Each scene shows the same named points in several views. A view is turned or mirrored, and shifted as a whole, has a little noise and may leave points out.

Scene 1
View 1
K_330: [-50,  20,  -1,  17, -44,  16,  27,   1,   8,   1,   0,   1,  21, -13, -15,
 -19,  -6, -31,  23,   6,  13,   5]
K_277: [-13, -23,  -8,   3, -27,  11,  21,  21,  -9, -25,  -2,  -7,  41,  -5, -12,
  -6, -49,  17, -60, -41, -24,  23]
K_937: [-14,  21, -14,  34, -41, -13,  11,  14, -12, -18,  -2,  -3,  -7, -20, -12,
  -8,  17, -29,   8,   0,  53, -19]
K_256: [-16, -13,  -3,  16, -29,  -1,  16,  12,  -9, -21,  -1,   1,  31,  -9, -10,
  -4, -28,  -1, -41, -22,  -2,   9]
K_980: [-26,  31, -12,  52, -47, -26,   5,   2,  -4,  -6,  -2,  10, -24, -28, -10,
  -9,  44, -54,  42,  26,  76, -37]
K_946: [-27,   3, -10, -30, -40,  51,  38,  20,   3, -11, -11, -36,  48,  -5, -13,
 -28, -56,  15, -34, -55, -36,  35]
K_132: [-23, -15,   5,  40, -28, -21,  10,   2,  -3, -19,   8,  23,  23,  -3,  -9,
   4, -12, -14, -31,   9,  12,  -6]
K_637: [-66,  38,  -1,  25, -51,  17,  31, -13,  20,  16,   0,   5,  13, -11, -15,
 -23,  11, -48,  61,  27,  30,  -7]
K_876: [-51,  30,  -7,  19, -48,  17,  26,  -3,  11,   6,  -4,   0,  13, -15, -15,
 -22,   5, -35,  39,  14,  26,  -5]
K_318: [  2,   0, -17,  20, -35, -10,  10,  26, -20, -27,  -4,  -9,   4, -22, -10,
  -5,  -5,  -5, -36, -29,  30,  -5]
K_988: [  2,  -9, -12,  18, -30, -10,  10,  21, -16, -28,  -1,  -3,  16, -15,  -6,
  -1, -15,  -3, -47, -27,  18,   0]
K_188: [-36,  29, -15,  26, -49,   6,  18,   7,   0,  -2,  -3,  -3,   1, -21, -13,
 -16,  13, -33,  30,   5,  42, -12]
K_412: [-10,   6, -14,  11, -36,   9,  17,  21, -11, -22,  -4, -14,  18, -15, -10,
 -13, -17,  -1, -27, -31,  13,   6]
K_885: [-23, -15,   5,  69, -24, -51,   3,  -6,  -4, -21,  11,  41,   2, -10,  -7,
  17,  18, -32, -24,  29,  38, -23]
View 2
K_937: [-33,   1,  22,   9,   6,  39,  -7,  -3,  20,  18,  23,  17,  16,  21, -10,
 -23,  -1,  12,  -3,  27,  16,  16]
K_132: [-13,  23,  34,  -8,   1, -11, -22,   3,  44,  30, -20,  13,  12,   8,  10,
 -18,  10,  -8,  -5,  44,  20,  35]
K_318: [-31,   9,  41, -14, -28,  14,  11,   1,  29,  12,   1,  42,  19,   0, -10,
  -9,  16, -12,  -1,  37,  16,   7]
K_988: [-26,  15,  47, -16, -29,   0,   7,   3,  33,  14, -14,  36,  16,  -4,  -7,
  -1,  21, -17,  -3,  39,  14,  14]
K_885: [-38,  39,  24,  -1,  28,   6, -36,   7,  52,  39,  -6,  24,  12,  34,  17,
 -40, -19,  10, -21,  51,  22,  39]
K_330: [ 15, -20,  20,  18,   7,   8, -20,  -7,   6,  21,   6, -25,  -1,   4,  -2,
 -10,  27,  -1,  11,  14,  11,  37]
K_637: [ 17, -29,   3,  41,  39,  29, -33, -13,  -4,  27,  25, -43,   0,  18,  -1,
 -23,  17,  22,  11,   7,  12,  41]
K_256: [ -3,   6,  46, -11, -27, -17,   0,   2,  32,  17, -21,  18,  11,  -9,  -1,
   1,  30, -24,   1,  36,  14,  25]
K_876: [ 10, -26,  12,  28,  21,  23, -24,  -9,  -3,  21,  21, -27,   2,   7,  -7,
 -20,  17,  11,   8,   8,  14,  33]
K_277: [  8,   4,  57, -30, -54, -36,  13,   0,  35,  12, -39,  23,   7, -22,  -2,
  19,  51, -44,   4,  42,  12,  23]
K_412: [-11,  -3,  44,  -7, -29,   6,   8,  -1,  19,  11,  -3,  21,  13,  -9,  -9,
   2,  30, -20,   3,  29,  10,  13]
K_946: [ 34, -32,  53, -12, -62, -26,  22, -11,   4,  -3, -27,  -6,  -1, -37, -16,
  31,  75, -47,  24,  17,   7,  19]
K_980: [-43,   0,   1,  32,  42,  63, -28,  -6,  16,  32,  45,   4,  17,  39,  -6,
 -41, -22,  43,  -5,  23,  18,  22]
View 3
K_412: [  4,  -4,  -4,  -1,  -2,   3,   4, -22, -11, -30,  37,  11,  14, -35,   2,
 -15,   6,   1,  -5,  15,  21, -27]
K_132: [-45,   6,   1,   2,  -7,   8,  -9,  -4, -24, -21,  58,  23,   5,   6,   2,
  13,  17,   0,   9,  41,   7, -21]
K_988: [-11,  -6,   1,  13, -10,  -3,   1,  -9, -27, -37,  53,  14,  12, -29,   9,
 -18,   9,   1,  -7,  26,  15, -39]
K_946: [ 52, -11, -26, -30, -15,   2,   0, -79,   5,  -4,  28,  -4,  48, -59, -18,
   4,  32,   3, -19,  22,  38, -16]
K_277: [ 13,  -8, -11,  -5, -27,  -5, -12, -52, -26, -17,  64,  10,  42, -44,  -3,
   0,  32,  11, -26,  40,  21, -26]
K_330: [-15,   6, -10, -24,  13,  22,   6, -23,  19, -12,   6,   8,   2,   5, -11,
  16,   5, -14,  36,  20,  22,  -5]
K_885: [-81,  13,  12,  17,   3,  13,  -7,  28, -29, -33,  59,  29, -15,  32,  11,
   9,   2,  -2,  28,  43,  -7, -23]
K_188: [-34,   9,  -2, -13,  32,  24,  16,  14,  23, -30,  -8,  11, -25,  22,   2,
   1, -17, -19,  53,   4,  16, -12]
K_256: [ -9,  -3,  -7,  -2, -14,   4,  -5, -29, -18, -21,  51,  15,  23, -20,  -1,
  -2,  21,   2,  -6,  37,  16, -26]
K_876: [-22,  12,  -9, -25,  23,  26,   9, -13,  22, -14,  -4,   9,  -9,  16,  -9,
  17,  -3, -19,  46,  14,  20,  -5]
K_937: [-35,   3,   5,   8,  17,  11,  15,  21,  -2, -43,  17,  16, -16,  -1,   9,
 -16, -14, -12,  29,   8,  10, -27]
K_318: [ -9,  -6,   2,  14,  -2,  -3,   5,  -1, -22, -44,  44,  14,   8, -30,  10,
 -24,   3,   1,  -5,  16,  17, -36]
K_980: [-63,  12,  13,   6,  37,  22,  18,  45,   9, -45,  -2,  18, -39,  36,  12,
  -9, -31, -23,  60,   2,   9, -20]
View 4
K_330: [-13,  10,   5, -16, -17, -27,   8,  -8,   6,  23,  -6,  -7,  -9, -18,  -3,
  39, -24,   4,  36, -32,  30,  10]
K_876: [-20,  20,  22, -20, -13, -30,   6, -16,  12,  27, -12,  -4, -18, -23,  -9,
  44, -38,   6,  31, -40,  32,  12]
K_980: [-37,  75,  30, -31,  10, -16,  11, -54,  29,  30, -28,   2, -31, -34,   5,
  52, -69, -20,  -9, -56,   6,  20]
K_132: [-15,  52, -47, -10,  11,   4,   6, -15,  -2,  14,  -8, -17,  20, -13,  19,
  23, -13,  -6,  17, -17,   6,  25]
K_988: [ 14,  24, -57,   4,  -3, -13,  17, -12,  -3,  -4, -17,  -4,   6, -13,  19,
  16, -21, -16, -15,   0,  -7,  33]
K_937: [-10,  46,  -4, -13,   1, -23,  14, -32,  15,  14, -24,   2, -20, -26,  10,
  36, -48, -21, -12, -30,   3,  26]
K_277: [ 26, -18, -83,  14, -15, -16,  11,  17, -20,  -8,  -1, -11,  24,  -5,  19,
   2,   6,  -1,   7,  17,   7,  31]
K_637: [-34,  23,  42, -28, -11, -33,   4, -18,  18,  38,  -9,  -7, -21, -29, -15,
  50, -38,   9,  47, -54,  42,   2]
K_412: [ 19,   4, -40,   6, -17, -26,  16,  -5,  -5,  -3, -17,  -1,  -3, -14,  13,
  20, -20,  -8,  -7,  -3,   9,  28]
K_946: [ 55, -71, -56,  26, -47, -55,  16,  35, -21, -19,  -5,   2,   2,  -2,   2,
   8,   7,  12,   9,  25,  30,  22]
K_188: [-28,  40,  30, -23,  -8, -31,  10, -30,  21,  27, -19,   1, -32, -27,  -7,
  47, -53,  -7,  10, -45,  21,  11]
K_256: [ 10,  10, -55,   4, -10, -13,  10,   2, -10,   4, -11, -12,  16, -12,  14,
  14,  -7,  -8,   9,  -3,   9,  25]
K_885: [-36,  88, -20, -25,  23,  15,   4, -38,  12,  29, -16, -18,   6, -24,  17,
  37, -34, -17,  15, -40,  -1,  23]
View 5
K_937: [  5, -13, -11,  24, -22,  -1, -36,  31, -24,  -1, -19, -24,  14,  21,  14,
  12,  10,  -6,   2,  -2,  17, -17]
K_637: [ 29,  -6, -35,   4, -15, -32,   5,  30, -10,  10, -29,  23,   7,  29,  64,
  38,  10,  -5,  20, -12,  45,  23]
K_132: [ -8, -21,  20,  21,  10,  10, -29,  -9,  16,  -5,   0,   3,  19,  -5,   4,
  20,   2,  -3,  24,  20,  38, -29]
K_256: [ -7,   1,  35,   9,  -6,  21,  -6,   1,  19,   0,   5,  -3,   5,  -8, -21,
   4,   0,  17,  35,   5,  34, -23]
K_412: [ -5,   8,  26,   9, -25,  18,  -2,  23,   5,  -4,  -1, -15,  -2,   0, -23,
  -2,   6,  22,  27,  -5,  21, -20]
K_188: [ 19, -11, -33,  12, -20, -21, -18,  38, -23,   2, -25,  -5,  10,  31,  42,
  29,  14,  -9,   7,  -9,  28,   6]
K_330: [ 14,   3,  -4,   1, -13, -11,  11,  23,   6,   7, -13,  16,   3,  16,  32,
  26,   4,   6,  31, -10,  44,   9]
K_885: [ -1, -45,  -3,  37,  19,   0, -64, -13,  -7,  -2,  -9,  -5,  34,   6,  25,
  26,  12, -20,   4,  33,  31, -34]
K_277: [-17,  14,  62,  -1,  -9,  32,  13,  -2,  40,  -4,  16,  -1,  -6, -20, -43,
  -5,  -6,  36,  46,   1,  34, -31]
K_980: [ 18, -28, -44,  34, -12, -21, -54,  38, -46,   3, -32, -22,  25,  37,  50,
  27,  21, -25, -13,   4,  17,  -4]
K_318: [ -8,  -1,  25,  17, -20,  21, -23,  22,  -2,  -5,   0, -30,   5,   3, -27,
  -5,   7,  11,  13,   2,  15, -33]
K_876: [ 21,  -1, -20,   4, -17, -19,   0,  28,  -6,   6, -24,  13,   6,  25,  44,
  28,  10,  -1,  18, -11,  39,  15]
K_946: [ -2,  42,  54, -23, -34,  19,  57,  22,  42,   1,  14,  14, -23, -12, -35,
  -4,  -4,  50,  60, -23,  37,  -2]

Which points are out of place in each view (at most two, in the order of its rows)? Write none if all are in place.
view 1 => K_188
view 2 => none
view 3 => none
view 4 => K_946, K_885
view 5 => none
